The views of a scene show one set of named points, each view turned or mirrored, and shifted as a whole, with a little noise and some points left out.
(in the rows, 128 means zero)

Scene 1
View 1
K849: 129, 118, 151, 171, 133, 90, 87, 142, 142, 130, 117, 140, 112, 138, 148, 146, 101, 152, 128, 119
K389: 134, 144, 149, 178, 151, 107, 81, 165, 161, 110, 110, 116, 129, 135, 149, 138, 93, 145, 122, 117
K584: 124, 145, 121, 144, 122, 112, 111, 131, 139, 111, 119, 150, 129, 147, 106, 134, 123, 149, 124, 109
K619: 132, 143, 141, 171, 143, 101, 102, 146, 151, 119, 110, 144, 114, 132, 137, 134, 108, 156, 121, 111
K308: 136, 167, 132, 172, 150, 106, 109, 148, 156, 109, 106, 152, 122, 127, 130, 122, 114, 158, 118, 104
K683: 122, 165, 112, 139, 129, 129, 116, 142, 148, 95, 115, 136, 141, 148, 99, 127, 124, 145, 117, 105
K461: 122, 164, 111, 140, 131, 130, 120, 143, 150, 96, 112, 138, 134, 142, 101, 126, 125, 149, 114, 105
K624: 120, 136, 119, 138, 122, 121, 112, 138, 142, 109, 117, 134, 125, 149, 108, 141, 119, 149, 119, 113
K525: 122, 111, 140, 153, 130, 116, 91, 154, 148, 119, 116, 109, 109, 143, 139, 156, 99, 150, 119, 123
K243: 121, 115, 141, 154, 126, 112, 83, 151, 144, 117, 121, 111, 125, 152, 134, 155, 99, 141, 126, 123
K926: 114, 113, 139, 140, 133, 147, 70, 184, 162, 95, 119, 53, 140, 160, 137, 167, 81, 127, 117, 132
K222: 125, 138, 122, 148, 130, 115, 117, 135, 144, 116, 111, 145, 109, 137, 119, 138, 121, 159, 115, 110
K744: 127, 158, 127, 157, 120, 92, 107, 119, 133, 116, 124, 175, 145, 148, 102, 124, 128, 145, 134, 105
K393: 115, 101, 129, 139, 109, 107, 101, 129, 129, 127, 126, 133, 112, 155, 119, 158, 114, 149, 124, 122
K837: 117, 143, 127, 138, 131, 144, 87, 168, 157, 89, 120, 86, 152, 157, 115, 146, 101, 129, 119, 120
K30: 141, 140, 162, 198, 151, 71, 83, 144, 149, 131, 112, 160, 116, 127, 158, 132, 98, 154, 131, 113
K133: 130, 136, 136, 165, 142, 107, 109, 143, 151, 120, 107, 145, 100, 128, 138, 137, 111, 163, 115, 111
K579: 120, 133, 127, 144, 127, 124, 100, 149, 148, 106, 117, 118, 129, 149, 118, 144, 109, 145, 118, 116
K231: 109, 125, 111, 117, 112, 146, 109, 148, 142, 99, 122, 100, 133, 162, 99, 152, 116, 139, 114, 119
K655: 115, 130, 117, 133, 111, 116, 113, 126, 133, 113, 124, 142, 128, 155, 100, 143, 125, 147, 123, 114
View 2
K525: 114, 131, 153, 100, 114, 136, 168, 127, 134, 153, 156, 131, 120, 115, 113, 152, 133, 122, 100, 144
K849: 93, 146, 150, 97, 108, 142, 142, 125, 134, 136, 163, 115, 122, 109, 112, 135, 150, 129, 91, 148
K308: 95, 153, 136, 99, 108, 146, 102, 103, 143, 137, 133, 131, 133, 143, 114, 149, 132, 129, 119, 147
K461: 137, 138, 135, 113, 117, 136, 122, 112, 145, 122, 108, 141, 131, 152, 117, 160, 122, 133, 131, 137
K837: 152, 114, 150, 100, 102, 115, 164, 122, 142, 142, 157, 152, 128, 150, 119, 164, 96, 118, 131, 149
K619: 94, 150, 143, 98, 110, 147, 122, 114, 138, 139, 144, 124, 127, 128, 112, 145, 140, 129, 105, 146
K231: 167, 114, 148, 118, 124, 123, 177, 133, 140, 128, 121, 144, 123, 135, 118, 167, 116, 128, 122, 133
K393: 132, 131, 150, 117, 123, 137, 171, 141, 133, 118, 134, 117, 118, 106, 114, 143, 152, 135, 93, 134
K683: 143, 135, 136, 114, 114, 132, 124, 114, 146, 114, 113, 140, 132, 153, 119, 157, 120, 132, 131, 138
K744: 126, 151, 136, 118, 108, 136, 105, 122, 144, 78, 123, 114, 132, 134, 117, 133, 146, 142, 116, 140
K655: 146, 133, 142, 122, 122, 135, 148, 133, 140, 103, 115, 124, 125, 126, 116, 149, 141, 136, 111, 132
K222: 116, 144, 140, 112, 123, 147, 133, 119, 140, 131, 115, 128, 126, 128, 114, 154, 143, 134, 110, 135
K926: 146, 104, 163, 90, 101, 112, 201, 129, 134, 174, 187, 156, 121, 133, 118, 166, 92, 108, 116, 153
K30: 66, 162, 146, 88, 95, 149, 106, 111, 135, 134, 175, 110, 127, 116, 110, 125, 150, 129, 92, 158
K133: 92, 150, 142, 101, 119, 152, 129, 113, 136, 147, 131, 125, 125, 122, 111, 150, 146, 129, 102, 141
K389: 97, 141, 149, 85, 95, 133, 133, 111, 136, 155, 176, 134, 127, 134, 115, 146, 119, 121, 110, 157
K584: 134, 140, 138, 118, 120, 139, 129, 124, 142, 108, 112, 127, 128, 133, 117, 150, 138, 137, 116, 134
K243: 123, 129, 155, 100, 107, 129, 168, 131, 134, 138, 165, 128, 121, 117, 114, 146, 130, 125, 101, 146
K579: 133, 130, 145, 106, 113, 131, 152, 125, 140, 134, 138, 136, 125, 134, 116, 155, 124, 127, 115, 141
View 3
K30: 135, 125, 183, 150, 151, 118, 128, 114, 82, 147, 122, 111, 128, 152, 163, 87, 129, 140, 122, 80
K133: 148, 128, 144, 130, 144, 114, 135, 132, 106, 152, 127, 105, 133, 145, 147, 125, 139, 126, 115, 94
K525: 151, 111, 142, 131, 161, 121, 147, 120, 99, 146, 137, 115, 126, 162, 130, 162, 130, 138, 137, 87
K222: 146, 128, 132, 118, 137, 110, 127, 123, 116, 157, 124, 115, 140, 134, 137, 143, 140, 115, 120, 106
K308: 133, 136, 148, 112, 146, 116, 136, 124, 113, 150, 117, 125, 132, 137, 157, 103, 155, 116, 123, 97
K655: 141, 121, 130, 117, 133, 107, 116, 101, 114, 161, 123, 131, 145, 126, 120, 171, 130, 109, 136, 114
K231: 146, 112, 108, 97, 153, 117, 143, 108, 124, 153, 133, 142, 135, 142, 112, 200, 143, 114, 152, 108
K584: 135, 126, 136, 113, 136, 110, 119, 106, 114, 159, 118, 133, 141, 128, 133, 146, 139, 109, 133, 111
K243: 145, 109, 147, 131, 162, 123, 143, 106, 96, 147, 135, 128, 127, 159, 129, 163, 126, 137, 147, 88
K389: 135, 118, 157, 122, 171, 129, 154, 118, 98, 139, 128, 130, 118, 163, 153, 120, 148, 138, 141, 79
K683: 130, 130, 124, 92, 141, 114, 129, 108, 129, 156, 117, 146, 139, 125, 134, 145, 157, 100, 139, 113
K619: 140, 127, 152, 127, 148, 117, 135, 123, 103, 150, 124, 116, 132, 145, 150, 118, 141, 126, 124, 92
K393: 152, 113, 140, 139, 139, 109, 121, 105, 99, 158, 131, 116, 142, 141, 118, 180, 113, 126, 134, 103
K849: 145, 116, 164, 147, 152, 116, 131, 113, 88, 149, 128, 109, 130, 154, 143, 132, 122, 138, 129, 86
K579: 141, 118, 131, 111, 154, 119, 141, 112, 113, 150, 129, 133, 131, 146, 130, 160, 141, 121, 142, 99
K624: 141, 123, 129, 111, 141, 112, 129, 110, 117, 156, 125, 130, 139, 132, 128, 160, 140, 112, 135, 107
K744: 123, 132, 153, 119, 125, 105, 101, 90, 108, 163, 110, 142, 147, 113, 138, 125, 134, 104, 133, 114
K837: 135, 112, 125, 91, 175, 131, 160, 104, 117, 141, 132, 159, 122, 157, 127, 173, 155, 124, 166, 92
View 4
K837: 145, 98, 128, 152, 169, 133, 133, 153, 117, 152, 146, 122, 162, 108, 140, 114, 150, 132, 108, 127
K655: 147, 114, 123, 125, 132, 146, 135, 136, 146, 149, 135, 91, 121, 145, 125, 131, 119, 157, 128, 134
K222: 142, 125, 142, 116, 129, 132, 114, 124, 130, 141, 135, 99, 124, 142, 112, 144, 127, 137, 123, 144
K584: 151, 122, 133, 125, 138, 138, 121, 135, 135, 142, 130, 102, 117, 148, 126, 131, 124, 147, 126, 148
K393: 140, 122, 132, 134, 133, 152, 151, 125, 132, 149, 138, 91, 120, 130, 104, 153, 115, 157, 123, 113
K30: 157, 163, 176, 145, 160, 139, 113, 117, 85, 124, 122, 130, 89, 136, 91, 171, 131, 130, 111, 154
K744: 165, 135, 134, 129, 141, 146, 118, 138, 136, 136, 118, 105, 91, 165, 131, 127, 116, 155, 130, 164
K243: 140, 119, 142, 150, 155, 145, 148, 132, 110, 147, 143, 112, 135, 110, 106, 150, 133, 144, 111, 111
K389: 149, 133, 161, 151, 168, 130, 116, 132, 90, 134, 134, 132, 130, 116, 110, 148, 147, 123, 105, 141
K624: 146, 114, 131, 125, 137, 137, 125, 136, 137, 147, 137, 99, 131, 139, 124, 131, 127, 144, 123, 139
K231: 137, 90, 116, 132, 141, 138, 141, 147, 144, 158, 149, 95, 160, 120, 133, 118, 134, 146, 119, 118
K849: 146, 144, 160, 143, 150, 143, 132, 120, 101, 135, 132, 114, 107, 127, 93, 166, 128, 140, 113, 130
K926: 132, 94, 136, 166, 177, 135, 152, 149, 99, 155, 157, 126, 180, 78, 120, 133, 157, 129, 97, 97
K525: 138, 123, 148, 137, 146, 137, 134, 126, 110, 144, 143, 108, 138, 114, 102, 154, 135, 134, 113, 120
K579: 144, 113, 137, 135, 148, 135, 129, 139, 123, 147, 141, 108, 140, 125, 122, 135, 134, 138, 116, 131
K461: 149, 111, 131, 117, 139, 124, 105, 141, 138, 144, 135, 104, 137, 146, 138, 116, 136, 133, 123, 158
K683: 153, 110, 127, 122, 142, 128, 109, 145, 139, 145, 134, 107, 134, 146, 142, 113, 135, 137, 124, 157

In a view up to two points have been moved. Name them for each view, in the order of its rows, or write -.
view 1 => -
view 2 => K584
view 3 => -
view 4 => K243, K525
